A landscape with many valleys, sampled at points; each row gives a point and its height.
From any point a ball takes the steepest step (drop divided by distance) to one of its 2 nearest points. It stops when none of these is lower. Distance is the straight distance between rows; heights are no part of it.
vima h=73: -203,161,-145,139,-42,109,-101,178,37,700,199,231,-86,214,36,-6,-12,-302,-627,12,154,156,424,-78
digo h=60: -128,-86,-194,260,268,-190,-63,122,-249,278,53,229,148,61,202,-62,125,-169,-451,108,-3,155,-96,408
Dida h=234: 247,518,100,-287,-155,-58,-55,-223,274,-125,27,-342,-248,-69,-76,-40,-328,-126,314,304,-118,16,-5,-116
sim h=253: -263,-203,-38,260,387,287,149,483,-238,210,205,311,0,162,168,-79,-147,-45,-409,-259,181,-216,84,59
kud h=106: 59,131,-80,18,42,14,54,-85,39,304,128,28,-349,36,-2,-56,-79,-252,-258,149,-53,287,293,150
saku h=639: 213,417,-78,87,176,-244,-90,-244,131,-207,96,-31,114,-109,93,45,-312,17,17,487,129,-228,-75,42
soti h=430: -55,84,177,-287,177,-94,430,106,55,-226,-86,-69,-231,71,260,-20,-492,-175,-52,10,-211,74,-62,221
pup h=243: 187,166,-24,16,391,-90,464,20,201,-105,145,-71,-196,-180,-176,-124,-360,45,-9,146,-21,-3,199,520
zivav h=305: 443,-240,-87,44,88,287,-125,30,6,-113,284,-159,57,-224,-327,-77,153,322,55,-26,186,-75,-115,-114
nuvuz h=261: -174,-161,44,172,190,129,84,476,-167,463,219,214,0,206,90,-115,19,-129,-589,-135,213,-257,89,49
Mip h=104: -247,-148,37,114,-112,84,-23,288,-144,13,60,460,305,278,216,72,-76,-47,-78,-280,350,-283,104,-368
Lokam h=186: -333,104,-231,481,302,-106,-136,124,-75,615,112,203,341,84,-4,-19,27,-9,-657,-60,0,84,139,358
nura h=506: 243,84,-126,120,-121,179,-129,-181,141,175,273,-22,-255,-140,-289,-25,11,99,-123,153,245,-159,364,-321
nize h=354: 14,-46,38,-423,-232,-77,-21,92,-252,-38,-199,8,-327,82,166,-122,112,-403,221,52,-135,348,-198,125
finov h=476: 21,37,194,-220,-291,-198,123,20,-57,-164,-177,-50,-80,19,64,14,130,-72,338,-9,-114,-56,-312,-36
Gir h=366: 386,-166,-38,-345,163,-298,-1,-18,15,-294,-6,-139,1,-145,3,-194,35,-126,163,220,0,359,-171,537
Bulik h=138: -353,28,123,81,109,-4,-40,-282,198,-445,-406,31,489,94,225,262,-189,217,409,-118,-114,-223,-200,-232
roz h=336: 247,-68,-30,-40,-140,-194,-160,-126,-141,62,129,-64,-299,-111,-48,-160,303,-155,-117,233,61,148,128,103
suko h=474: 42,-401,125,-273,-205,84,-8,-53,15,-222,-230,-82,-173,-28,-100,-51,293,-34,359,-292,-160,213,-117,-85
Zodib h=365: -518,-443,68,56,71,288,170,316,-164,-165,-310,220,263,166,152,148,82,219,147,-628,-112,-185,-226,-237
sisen h=498: 36,-344,-13,131,469,-76,143,296,-289,-192,157,90,-32,-112,0,-240,28,58,4,-85,35,-13,-69,554
fabib h=356: 173,78,70,-86,-99,-215,-10,-206,23,-142,3,-98,-356,-35,76,-88,40,-172,73,205,-52,49,127,63
Neso h=518: 228,195,-307,109,-70,-143,-393,-237,-90,270,229,4,2,-127,-23,0,157,-68,-272,411,103,254,143,32
rubo h=507: 227,-324,-35,41,282,-98,23,174,-250,-318,121,-17,59,-185,-133,-240,182,170,142,-14,98,-74,-195,450
bidi h=191: 164,174,-48,-289,43,-166,-128,-259,87,-44,-1,-247,-448,-70,9,-232,-166,-353,46,296,-169,517,389,386
Sus h=557: -190,-70,-54,157,218,233,145,40,16,-207,30,322,132,173,323,176,-394,39,93,-238,98,-84,4,-223
Noda h=294: -115,188,371,-343,-112,-157,3,-288,481,-448,-462,-563,115,-3,-59,45,-127,43,466,2,-434,43,-135,-86
lenor h=153: 151,63,46,-74,-277,235,-56,142,-17,230,248,56,-118,91,-62,49,-2,-72,85,-89,134,27,32,-357
lozol h=534: 422,-149,-78,-127,-301,-132,-246,-166,-30,-366,-23,-276,-66,-270,-282,-144,508,240,169,123,131,-117,-105,-40
fup h=729: -368,142,291,11,-266,-58,173,-252,305,-202,-411,-307,37,126,5,255,25,187,261,-225,-400,-54,133,-219
Vil h=495: -9,161,-59,53,-184,35,-120,243,15,307,275,408,252,245,111,54,-164,-158,-167,-14,470,-5,337,-380
Mav h=291: -103,111,-95,-142,59,-21,-8,192,-131,-39,-58,432,331,231,404,156,-286,-250,95,80,215,45,-334,-126
luba h=78: -110,88,-113,94,-8,90,-78,-20,-19,602,169,70,-347,67,-77,-94,28,-293,-558,99,10,211,461,23
bara h=262: 251,180,-259,181,36,-362,-130,-127,-62,181,202,-158,-14,-248,-186,-90,205,138,-400,394,22,125,139,399
gepit h=272: -218,-173,58,177,44,155,-120,75,-31,-206,-283,-20,634,-62,-240,183,312,523,485,-307,-52,-238,-358,-127
Bod h=41: 3,-25,-71,333,201,-42,120,-70,-19,105,212,182,-173,-69,-68,-74,-52,43,-299,128,198,-303,308,107
peb h=285: -141,239,-127,41,85,-69,71,314,-83,491,87,184,187,238,223,26,-33,-270,-433,39,-14,285,-152,265
bavo h=306: 39,-9,-95,114,339,-245,144,-32,-26,132,94,6,-28,-43,53,-91,-89,-115,-297,195,-143,296,98,576
pev h=260: -116,150,-178,344,505,229,347,240,6,315,237,259,-92,-65,-142,10,-331,50,-266,16,130,-203,272,307
Garum h=423: 12,-390,214,57,-67,214,-64,-113,294,-85,-144,-471,265,-146,-474,51,475,495,205,-375,-214,-28,58,-155
zupe h=613: -328,-382,57,12,-47,33,-15,-312,148,-343,-633,-24,239,42,-4,207,396,231,349,-267,-236,62,-170,-128
neseg h=644: 105,-70,-150,112,-59,16,-215,-152,-60,78,165,254,15,50,102,69,27,-104,-92,157,284,24,84,-251
nopor h=86: -181,-189,-43,59,30,222,-46,384,-142,241,149,467,187,309,242,31,-87,-197,-359,-240,387,-52,130,-291
suses h=332: 198,350,-60,-212,-57,-204,-171,-134,-41,122,64,-59,-70,-21,140,-32,-92,-255,26,419,-69,309,-146,124
Rete h=491: 46,233,-82,138,29,126,93,174,52,273,293,339,136,141,95,133,-311,-65,-124,32,310,-52,184,-190
tir h=473: -55,-205,-83,256,179,108,-204,210,-335,-111,119,349,350,-35,22,-2,41,190,172,-113,343,-335,-208,-76
gik h=94: 294,108,-37,-15,-150,155,-32,208,-49,476,427,-52,-127,-94,-306,-38,53,51,-250,116,197,-79,139,-124
Mig h=640: 32,-204,-23,1,-249,75,-245,-164,-79,-28,1,185,-34,27,26,60,225,-67,145,-50,182,-74,-23,-411
kalot h=323: -151,197,-148,-74,225,-134,-74,100,-144,139,-76,332,350,171,431,116,-300,-318,-160,268,61,216,-310,140
tepaf h=553: 148,59,71,-104,-410,-117,-153,-134,-101,-61,31,-146,-248,-74,-115,-61,286,-21,222,54,7,-77,25,-229
Pagi h=464: 104,-63,-72,215,58,-79,-147,23,-236,-254,91,146,260,-113,-28,-7,145,248,201,76,241,-336,-266,-19
kago h=7: -262,-53,196,62,-284,110,42,-59,142,-46,-195,47,252,163,30,280,76,179,300,-331,-104,-65,-34,-443
Lebik h=16: -305,26,246,-424,-337,-19,122,-47,6,-286,-454,-142,-158,128,239,87,-115,-167,338,-209,-388,130,-175,-163
nof h=461: 37,79,210,-146,-36,-177,328,86,24,-195,-26,-53,-218,47,127,-19,-201,-84,102,-9,-143,-58,-61,149
zene h=351: -18,2,173,-111,-111,-29,67,-96,220,-325,-320,-293,308,-32,-139,137,230,277,516,-181,-250,-6,-364,-65
rimef h=386: 115,-192,186,-174,-26,-306,105,-154,171,-607,-269,-278,45,-107,-47,-130,138,111,421,-84,-101,-48,-107,238
faba h=397: -332,-522,270,180,40,249,47,-18,52,-45,-191,-108,192,6,-177,89,250,352,46,-473,-148,-264,63,-251
sato h=288: -52,-224,64,-248,-270,368,-194,196,-246,345,88,82,-351,150,22,-147,195,-336,-4,-186,32,194,46,-320
nubu h=178: 178,-119,32,66,-76,231,-47,171,-21,169,287,122,119,-15,-159,36,41,156,26,-128,250,-197,-36,-336
mirof h=152: 271,214,-97,-36,157,-85,87,-207,144,58,171,-93,-226,-95,-50,-43,-185,-113,-89,295,-24,262,127,263
Lenar h=258: -67,-140,-75,-96,343,-26,248,303,-261,-69,-48,224,10,107,363,-33,-124,-173,-91,-10,-81,165,-338,349
Gib h=453: -93,-139,74,-136,-273,-58,20,46,-132,-131,-250,196,88,39,65,93,222,-4,290,-108,23,-152,-350,-191
gobez h=236: -53,121,107,-144,-140,178,248,79,31,104,55,-15,-447,141,67,10,-192,-223,12,-119,-108,136,166,-117
tobun h=383: -82,-20,142,-18,-323,66,-52,-66,133,-67,-260,-186,392,23,-198,227,372,330,461,-219,-165,-42,-295,-282
fik h=406: -159,114,120,-141,-550,55,-257,-155,109,-25,-324,-153,222,79,-133,221,336,143,510,-167,-169,34,-123,-474
tig h=321: 246,-336,7,-83,-144,76,-296,-70,-161,117,161,-28,-199,-147,-167,-158,367,-54,-112,71,144,-12,30,-154
gekub h=439: 176,-216,186,-54,-207,182,-34,-101,203,-148,-28,-368,-10,-96,-359,6,319,302,319,-272,-145,20,-21,-212
mirad h=187: -225,170,-57,-313,11,125,121,73,-81,21,-115,98,-325,252,482,69,-407,-440,-197,26,-143,344,-1,-43
vugos h=56: -229,280,-228,226,79,13,-31,249,22,568,170,367,268,304,190,95,-173,-207,-574,7,206,192,298,25
vomeb h=300: 192,255,108,108,66,-145,294,-7,140,-246,115,-160,-62,-151,-165,-58,-142,236,202,81,13,-348,-30,157
geme h=200: 476,272,-160,-46,52,-99,66,-172,228,-99,203,-284,-231,-234,-293,-108,-65,98,-19,346,80,90,181,243
gigez h=225: 130,84,-273,422,453,-39,-92,-8,-121,103,291,17,142,-219,-161,-88,-72,242,-246,244,113,-13,92,463
Dasez h=707: -149,317,252,-263,-244,-113,189,-197,170,-226,-240,-236,-460,62,105,2,-332,-208,203,32,-277,-41,241,-106
rede h=146: 21,-122,-62,-122,-116,-116,-215,82,-234,456,86,-77,-290,2,-28,-237,368,-352,-333,95,-118,457,155,286
Mak h=720: -214,209,295,-45,-207,-145,261,-269,323,-270,-276,-252,-240,42,-9,109,-142,70,234,-76,-273,-210,219,-122
Laz h=190: 168,105,86,-124,-93,87,289,-78,187,32,105,-152,-514,-72,-221,-67,-115,-92,91,-22,-74,89,315,25
mupef h=172: -206,63,-84,-7,286,-10,377,185,-41,55,13,140,-207,163,344,27,-379,-194,-369,-24,-78,114,47,269
lopet h=270: -204,7,-78,182,109,-11,16,462,-172,592,137,177,146,253,129,-62,178,-213,-668,-80,71,48,-39,245
pasi h=621: 1,-3,-41,-11,-22,-195,-117,-226,-84,-272,-146,235,99,39,276,64,-15,-118,151,206,122,-122,-226,-129
lopud h=312: 51,275,-82,-63,13,-158,-17,61,-83,288,95,83,-13,84,185,50,-69,-261,-192,236,-45,292,-129,182
todi h=216: -230,60,-147,28,457,-45,219,279,-165,69,-15,193,87,148,435,23,-337,-192,-341,16,-139,259,-223,448
fode h=324: 439,-116,-58,-37,3,192,-40,-188,165,-226,186,-235,-172,-166,-256,-76,101,151,145,-2,88,117,34,-67
Gisi h=480: -27,-208,-34,251,253,236,-128,371,-260,183,313,302,286,7,-3,-50,-51,121,-97,-135,342,-259,-36,-75
Vako h=309: -96,-152,70,-6,38,17,60,26,-22,-335,-306,23,368,-27,-40,133,177,280,534,-234,-104,-146,-490,-53
siz h=645: 12,276,-74,188,311,-170,27,-157,-3,-103,93,150,100,-15,203,47,-395,-47,-42,336,82,-154,-51,146
rugig h=271: 239,91,-46,227,241,41,171,49,-5,-100,281,-71,-37,-214,-209,-75,-106,265,80,85,133,-269,21,205
kag h=90: 204,-36,-161,207,182,54,-164,167,-96,573,400,-107,117,-295,-393,-130,74,226,-617,213,143,-109,181,185
mumop h=337: 295,-93,-38,-171,281,-300,115,-43,54,-133,122,-129,-71,-99,15,-189,-42,-112,-74,211,-77,379,81,645
Bis h=630: -332,-469,75,-41,-262,196,-122,-50,-33,-26,-338,237,112,138,42,164,263,16,137,-377,35,-100,-67,-491
balo h=103: -241,-59,-137,-32,6,267,21,290,-89,276,71,362,-118,381,354,68,-119,-333,-399,-203,198,192,140,-237
balu h=683: -3,489,27,-326,45,-148,-86,-216,93,115,-39,-232,-343,-31,64,-103,-448,-469,-27,479,-246,291,210,162
Pinu h=511: 288,299,-265,63,-170,11,-275,-182,18,278,297,-35,-192,-138,-160,5,38,-18,-167,346,204,98,297,-173
vot h=497: 139,-85,164,-324,-321,-12,-111,-178,132,-301,-230,-356,-196,-53,-182,-102,252,-5,558,-156,-227,226,-36,-54
loze h=635: -117,-318,-40,58,-169,129,-229,-101,-39,-95,-120,383,246,96,69,131,137,35,165,-198,263,-132,-3,-474
toz h=121: 335,118,-15,-120,-389,163,-222,123,-113,292,320,-129,-160,-94,-238,-52,151,21,29,100,132,6,32,-304
sufa h=125: 204,-30,-174,-41,-153,-129,-323,24,-174,525,218,-190,-138,-213,-248,-192,369,-114,-446,248,-34,339,185,240
Pav h=395: -103,111,99,-220,371,-94,300,162,-45,-174,-63,63,3,81,386,8,-544,-219,-113,167,-206,43,-273,281
Kesug h=325: 117,-139,32,-221,-152,-39,37,144,-214,89,35,76,-237,42,57,-86,200,-239,33,42,2,172,-177,52
tefan h=189: -148,-141,222,171,-112,119,253,138,40,142,126,62,-180,40,-169,-11,-15,137,-126,-274,65,-445,231,-238
vitoz h=390: 259,-60,-20,-438,-52,-187,-68,-25,-100,-184,-139,-34,-117,-80,76,-126,81,-254,282,240,-53,353,-344,243
Neguk h=539: 170,327,108,-270,-371,-27,-232,-311,222,-354,-174,-599,-327,-113,-265,-234,84,-3,607,-2,-266,137,212,-105
Rara h=188: -127,144,-251,337,365,-24,-154,207,-205,288,222,378,440,87,171,46,-172,-32,-263,96,199,92,-49,252
tenop h=623: -333,-435,37,-105,-306,84,-56,-213,-32,-168,-567,77,21,60,-10,134,433,24,298,-292,-158,33,-128,-309
luz h=486: -90,-375,43,95,320,95,293,290,-213,-147,82,171,-189,46,148,-123,-44,-27,-152,-218,-27,-24,3,283
tigun h=269: -133,-124,70,-179,-267,320,62,209,-118,140,19,72,-377,236,161,-10,-6,-258,-16,-320,-50,168,73,-334
pasu h=93: 17,-186,-123,115,112,-119,-97,141,-298,238,111,242,77,6,78,-68,269,-113,-318,144,153,-4,-142,178
bero h=335: -40,310,112,168,187,-59,343,160,19,-103,117,51,-5,-19,27,22,-354,135,130,77,56,-381,-62,155
migi h=45: 286,-34,6,171,-46,98,-14,135,9,65,329,-150,-12,-239,-421,-40,53,397,-104,37,219,-489,86,-148
vok h=149: -279,336,-237,169,-91,-169,-211,-69,58,724,-48,-10,45,123,48,-14,87,-288,-569,-2,-277,480,192,266
Pebak h=134: 34,151,-88,-228,114,-252,-131,-239,38,149,-41,-179,-217,-44,123,-143,-159,-382,-183,326,-278,615,212,468
pogi h=141: -293,130,325,-279,-193,-128,111,-220,168,-351,-418,-183,-41,106,242,157,-241,-87,257,-65,-353,-85,-134,-203
febe h=163: 73,373,135,-175,-156,6,59,-153,231,-107,-30,-88,-96,51,86,110,-349,-99,291,141,-100,-15,-60,-267
zug h=289: 183,397,81,-365,-192,-157,-215,-169,5,-109,-33,-262,-245,-52,56,-108,-158,-284,302,378,-152,149,-106,-42
zusim h=313: 337,176,22,-32,-93,-283,14,13,-67,-231,91,-140,28,-139,-75,-78,141,151,146,267,77,-171,-248,128
Tiri h=204: -135,107,-263,499,448,-99,-68,-4,-115,386,194,112,248,-150,-96,-55,-34,112,-465,116,-2,47,160,514
Dit h=275: 33,68,-110,223,479,60,369,154,46,150,219,76,-150,-165,-199,-108,-276,92,-220,41,17,-67,244,513
daki h=526: 462,-293,-82,-57,-75,-96,-167,43,-160,-343,112,-203,40,-314,-319,-167,426,305,54,106,196,-163,-185,161
zupa h=382: -595,-425,166,202,68,239,158,114,-60,-174,-356,16,330,131,30,210,176,386,114,-587,-268,-237,-42,-159
Devun h=429: -86,-39,58,-265,-511,-30,-187,-87,-102,-45,-368,28,-20,19,-93,67,366,-49,514,-95,-64,9,-276,-319
Kup h=281: 359,322,-154,-46,-238,-185,-206,-36,-124,-50,173,-39,98,-122,-18,38,120,93,70,385,161,-59,-204,-66
zunak h=450: -39,-127,106,188,-82,-70,-3,-85,-29,-254,-81,31,185,-46,-59,52,206,272,250,-140,54,-361,-152,-158
dano h=248: 381,111,-35,-295,-78,-52,-132,-236,177,-233,77,-371,-440,-128,-170,-286,-38,-192,295,174,-55,385,358,243
Vaziv h=245: -143,182,-34,175,234,138,522,141,74,133,97,213,-258,15,-11,47,-385,-19,-216,-24,90,-272,268,145
gosi h=193: -5,112,-1,97,104,-19,-174,-282,205,-524,-246,-49,468,-35,63,149,-103,266,466,28,54,-236,-333,-221
pemo h=594: -189,118,85,57,-211,-76,-220,-402,277,-287,-428,-134,449,81,7,276,202,236,434,-55,-108,-93,-118,-365
vukov h=238: 400,289,-276,-32,21,-325,-61,-164,105,95,187,-304,-158,-292,-301,-180,97,103,-293,446,18,227,306,465
laki h=481: -50,-123,101,102,230,-14,118,-244,124,-477,-168,13,45,17,147,49,-143,113,281,-85,-79,-138,-108,-46
nese h=82: 174,44,19,285,-108,53,-107,-10,55,-174,160,-177,217,-185,-312,39,137,513,142,-48,162,-540,5,-248
sezuf h=247: 378,150,-243,237,246,-38,-76,-15,-63,-106,310,-107,91,-257,-214,-67,13,294,-132,282,199,-124,-5,255
Ved h=210: -209,100,-186,321,557,28,90,227,-204,187,129,255,186,72,231,-11,-278,-55,-289,21,9,85,-56,445
dev h=61: -46,-83,-123,269,209,49,20,-22,12,434,226,164,-177,-30,-83,-45,-17,-75,-560,122,149,-66,369,71
tabaz h=346: -271,-371,83,-66,-81,226,173,353,-163,-71,-157,259,81,189,156,101,91,45,50,-464,1,-152,-284,-232
fud h=124: -181,186,-165,1,-125,-158,-219,51,-157,588,-46,-44,-126,122,103,-123,211,-418,-457,84,-230,547,111,298
Sir h=171: -346,186,-232,313,27,-94,-154,98,86,767,6,130,299,186,14,6,118,-154,-746,-145,-107,273,143,238
Bere h=566: 36,235,140,-135,-380,-244,-150,-283,64,-262,-159,-205,-210,-42,52,-19,73,-87,342,148,-118,-98,23,-226
vapaz h=499: -14,-121,58,2,-242,178,-256,192,-17,384,271,300,114,176,-1,-34,-15,-170,-217,-105,409,-162,346,-544
big h=485: 50,87,-98,270,229,142,62,191,-60,146,327,263,154,11,6,55,-218,96,-52,-4,261,-171,15,-24
Dako h=119: 263,-23,-3,201,-203,110,-95,-165,294,-177,99,-428,1,-294,-502,-7,233,534,25,-61,111,-452,224,-309
podit h=232: -91,60,319,-345,-23,-203,-45,-298,297,-544,-449,-321,107,-39,90,28,-195,-60,390,126,-301,-105,-285,-101
poman h=256: 353,363,-180,24,-144,-79,-246,-97,18,-176,201,26,320,-69,-17,121,-72,203,158,308,302,-167,-154,-227
fam h=76: -399,-56,110,103,-55,99,76,-37,98,-236,-300,168,472,210,195,335,-128,237,286,-368,-97,-164,-78,-303
Roga h=322: -132,-308,28,-199,-47,93,200,324,-232,-51,-123,249,-156,184,251,-8,123,-184,-42,-241,19,84,-286,-22
dese h=140: 40,46,-291,343,160,-85,-311,96,-230,437,301,144,406,-96,-90,-13,146,127,-463,205,198,32,-7,208
balap h=653: 112,272,-202,199,459,-168,-43,-159,32,30,136,11,220,-126,71,8,-318,23,-198,409,-13,112,-102,416
tofa h=352: 329,32,116,-116,-99,-346,81,-112,147,-494,-17,-317,-50,-194,-134,-165,135,166,300,88,4,-134,-68,264
nimi h=609: -89,78,28,-192,135,-145,-9,-135,-73,-209,-160,182,-5,102,403,81,-296,-293,-1,237,-52,89,-217,1
Leroz h=162: -192,-35,188,46,-307,16,132,124,-86,54,-1,148,-126,177,108,72,35,-41,-39,-223,78,-285,81,-308
ligo h=311: 78,-383,34,-119,-182,178,-303,88,-222,314,142,139,-52,-2,-45,-114,283,-154,-176,-14,237,-76,-36,-338
ridi h=541: -382,-261,121,256,243,241,299,73,5,-327,-150,65,32,74,131,112,-189,294,162,-476,-149,-244,45,-81
navut h=278: 432,109,-255,99,-139,156,-289,36,-70,-42,307,-3,251,-157,-196,77,83,333,-59,194,368,-150,-60,-243
daf h=218: 194,-400,142,16,-147,144,-165,93,-59,-42,125,-240,175,-243,-382,-85,352,424,62,-188,83,-391,-153,-228
tipur h=296: -66,-169,-99,-209,11,-12,104,305,-293,125,-115,280,-54,159,266,-33,162,-297,-104,9,32,226,-374,164
lile h=143: -295,-187,43,-408,-318,130,80,35,-101,-203,-457,97,-212,171,263,86,56,-200,292,-304,-218,227,-225,-236
muk h=107: 176,-29,-149,88,2,-63,-190,65,-57,674,284,-195,-32,-231,-354,-194,238,50,-666,180,0,172,263,250
Zetag h=516: 155,32,105,-259,-366,21,-201,-261,293,-355,-282,-651,-124,-106,-355,-150,365,173,589,-206,-265,256,150,-37
pozi h=661: 68,438,-183,38,360,-236,-56,-209,178,251,67,-95,253,-114,9,47,-373,-73,-280,441,-185,319,-112,431
vamen h=95: -85,417,-328,323,275,-15,77,-38,170,592,161,178,248,-17,-134,116,-267,7,-475,140,22,216,190,301
Vufu h=85: -91,177,184,-22,-215,96,144,-106,192,-101,-84,-27,3,126,86,217,-157,59,306,-187,-105,-81,-16,-329
kiba h=496: 13,89,358,-352,-230,-258,222,-2,121,-340,-211,-279,-154,14,60,-22,-80,-85,346,-25,-273,-19,-137,78
tov h=353: -187,181,282,-106,27,-9,120,-246,441,-350,-366,-353,337,56,-2,228,-199,220,454,-117,-355,-67,-194,-148
suza h=466: -29,-174,74,157,193,59,167,-15,-65,-246,44,129,-25,20,125,-7,-70,73,104,-115,18,-194,-79,1
vagu h=282: 57,166,-189,186,111,-244,-36,-32,-50,436,193,-7,61,-76,-50,-30,67,-43,-462,232,-81,245,88,367
Tuni h=242: -32,-367,95,133,-92,168,-175,85,-99,-96,-94,-70,434,-174,-333,49,385,474,280,-273,67,-404,-292,-229
rilus h=230: 180,235,-90,116,-26,-13,-159,-213,151,-332,18,8,365,-61,19,142,-121,231,333,134,220,-243,-199,-266
miv h=192: 255,-75,74,-130,181,-62,450,6,300,-177,104,-151,-346,-148,-273,-172,-209,20,80,-25,12,57,392,436
Demet h=6: -74,-115,-149,-34,139,-257,-21,37,-201,215,-112,168,7,74,247,-80,162,-324,-347,167,-110,412,-148,438
rati h=244: -148,-233,37,228,389,270,350,365,-126,180,200,157,-237,10,-54,-118,-177,49,-353,-223,74,-265,207,163
rovi h=227: -72,-41,43,78,158,51,520,236,10,153,136,95,-398,20,-45,-84,-180,-67,-331,-107,10,-116,288,282
ged h=549: -337,-209,32,315,289,271,25,51,-64,-313,-72,257,259,74,161,135,-214,254,274,-395,47,-282,-6,-180
tiv h=393: 42,256,193,-7,-81,-91,57,-249,466,-409,-255,-560,274,-78,-209,88,92,346,432,-90,-257,-112,-154,-46
saliv h=671: 46,450,-56,-188,196,-256,-110,-237,177,244,-6,-172,-16,-78,70,3,-401,-306,-242,530,-220,368,-13,270
Zeset h=259: -180,-96,-36,-186,-84,68,49,62,-131,-144,-228,362,99,208,386,148,-113,-207,163,-82,61,52,-292,-233
Mulut h=582: -60,223,153,-28,-292,-150,-197,-448,299,-355,-350,-315,69,-10,-5,116,130,93,424,38,-206,-87,-16,-305
muv h=564: -81,48,-33,53,69,120,54,-138,67,-119,6,253,-34,171,325,160,-335,-140,40,-10,99,60,53,-247
nudo h=457: 9,-474,168,-187,-197,158,-101,-134,154,-177,-331,-291,18,-95,-299,0,500,192,402,-359,-235,187,-77,-162
fikas h=559: -10,417,149,-196,-296,14,-100,-350,224,-216,-159,-459,-459,-39,-154,-152,-136,-134,506,49,-292,44,350,-173
padu h=290: 395,-85,-206,120,129,290,-202,165,-116,159,430,14,256,-186,-288,23,5,320,-123,112,324,-120,-80,-125
nes h=142: -254,-10,-139,196,328,112,307,295,-102,293,111,213,-175,201,212,5,-190,-157,-609,-112,59,47,183,264
karov h=198: 166,-494,156,-15,5,267,-108,155,-97,118,175,-36,46,-130,-206,-109,209,165,-40,-189,134,-270,-129,-273
bipo h=694: -80,403,135,-304,-121,-102,-4,-249,98,-98,-123,-221,-491,2,110,-96,-407,-378,141,303,-228,78,284,-21
Kopa h=74: 357,40,-106,111,-21,137,-87,217,-57,387,430,-132,14,-311,-430,-90,60,294,-407,232,262,-325,172,-23
Deki h=75: -90,94,-130,-180,32,-221,-97,-80,-141,248,-118,-9,-176,85,260,-89,14,-437,-267,215,-247,596,45,378
Vuni h=131: -227,-31,38,-50,-270,8,-9,213,-206,103,-25,392,7,302,314,69,64,-265,-124,-130,243,-134,-20,-299
ris h=416: 66,-356,206,-24,-91,-170,144,-104,72,-391,-115,-207,-131,-81,-164,-111,290,184,233,-228,-106,-124,65,86
gume h=525: -355,-244,153,48,140,69,224,-52,72,-431,-372,-30,198,69,130,174,-61,248,307,-388,-308,-77,-186,-42
bepev h=433: -73,-152,212,164,-142,-126,60,-237,172,-332,-195,-231,50,-45,-175,37,290,292,264,-205,-152,-252,46,-73
dul h=592: -175,-62,147,-346,6,-56,123,-193,7,-410,-288,-6,-266,106,407,48,-361,-295,40,48,-221,122,-90,-41
gumen h=410: -164,-541,330,21,-55,190,78,-93,224,-52,-187,-347,44,-59,-340,11,333,350,96,-483,-293,-99,195,-146
tur h=295: 358,21,-19,-175,-87,146,-105,-284,206,-275,37,-323,-316,-112,-169,-107,33,-25,357,19,-57,294,116,-58
Lusev h=477: 34,-302,42,101,114,46,115,68,-124,23,131,145,-212,11,66,-89,71,-78,-181,-64,66,-16,56,44
nuku h=208: 31,-58,147,88,16,89,388,138,74,150,167,34,-365,-84,-240,-87,-73,58,-200,-82,41,-296,290,48
zabuk h=123: -170,-44,-7,46,72,229,291,333,-55,287,128,205,-293,232,182,13,-133,-193,-458,-197,92,12,187,-56
votol h=502: 115,80,-88,63,-227,180,-273,-12,-4,474,349,140,-97,-3,-168,-23,-23,-89,-253,120,341,-112,450,-423
Dig h=543: 231,-207,44,-226,-472,-46,-300,-91,-135,-124,-91,-264,-177,-213,-303,-146,531,95,282,19,25,-44,-64,-188
keran h=629: 55,163,9,62,122,-285,-119,-209,-47,-367,-68,71,195,-72,172,3,-133,33,205,311,100,-310,-272,13
Lef h=217: -385,-248,-43,-216,-156,213,79,47,-59,-240,-430,295,77,229,359,225,-55,-65,187,-373,-48,72,-238,-373
lole h=576: -239,99,98,-218,-90,80,77,-192,77,-271,-232,74,-146,200,422,173,-410,-227,103,-60,-108,56,-32,-308
fis h=517: 307,-331,-94,85,170,-11,-130,188,-329,-76,206,-28,109,-277,-239,-191,295,233,-72,112,201,-136,-231,271
sesa h=503: -146,-208,187,-146,49,-9,160,-228,221,-505,-410,-143,61,31,138,108,-71,93,363,-206,-314,64,-163,-47
sipo h=301: -130,-391,80,-175,-277,320,-249,237,-150,331,18,244,-80,187,70,-60,187,-268,-106,-262,214,-62,22,-522
kiv h=128: 394,68,39,-92,18,59,277,-105,383,-176,154,-308,-348,-208,-404,-142,-77,138,197,-16,25,12,296,135
dokit h=135: -140,-47,-156,-177,-21,222,-8,132,-136,158,-24,250,-236,260,383,55,-107,-400,-187,-91,17,398,-15,-101
fev h=72: -188,286,-276,324,242,62,78,207,82,675,241,327,258,71,-72,70,-221,-54,-549,22,231,14,382,128
Tevan h=362: -109,205,74,71,307,-42,300,257,-138,-104,52,154,56,83,264,32,-408,-75,4,43,-29,-165,-205,225
tuf h=604: -307,-111,13,-1,-108,-15,-186,-423,249,-252,-665,-214,424,57,-70,286,439,236,418,-107,-262,125,-145,-183
zile h=120: 95,-58,-148,307,183,-121,-162,165,-338,205,304,109,178,-149,-114,-83,196,130,-309,208,228,-222,-40,250
bazos h=164: 70,224,-364,255,181,-113,-259,-31,-93,366,194,245,477,0,113,94,-57,9,-330,259,157,269,-64,177

For each start below, name the point where the ball stops.
Gib | Kopa
Gir | vugos
peb | nopor
tiv | Kopa
bepev | kago
siz | suza
tepaf | suza
Pinu | kago
nof | fud

Write out the way that a ball takes from each point below.
finov | Gib > Devun > fik > tobun > zene > Vako > gepit > Tuni > daf > karov > nubu > lenor > toz > gik > Kopa
zunak | bepev > ris > rimef > tofa > zusim > Kup > poman > rilus > gosi > Bulik > fam > kago
lopud | peb > lopet > nuvuz > sim > rati > rovi > nuku > tefan > Leroz > Vuni > Mip > nopor
Mak | Dasez > bipo > balu > saliv > pozi > balap > siz > saku > keran > pasi > nimi > dul > lole > muv > Sus > ged > ridi > gume > sesa > laki > suza
kiba | nof > soti > Pav > Tevan > bero > vomeb > rugig > sezuf > gigez > Tiri > Lokam > Sir > vok > fud
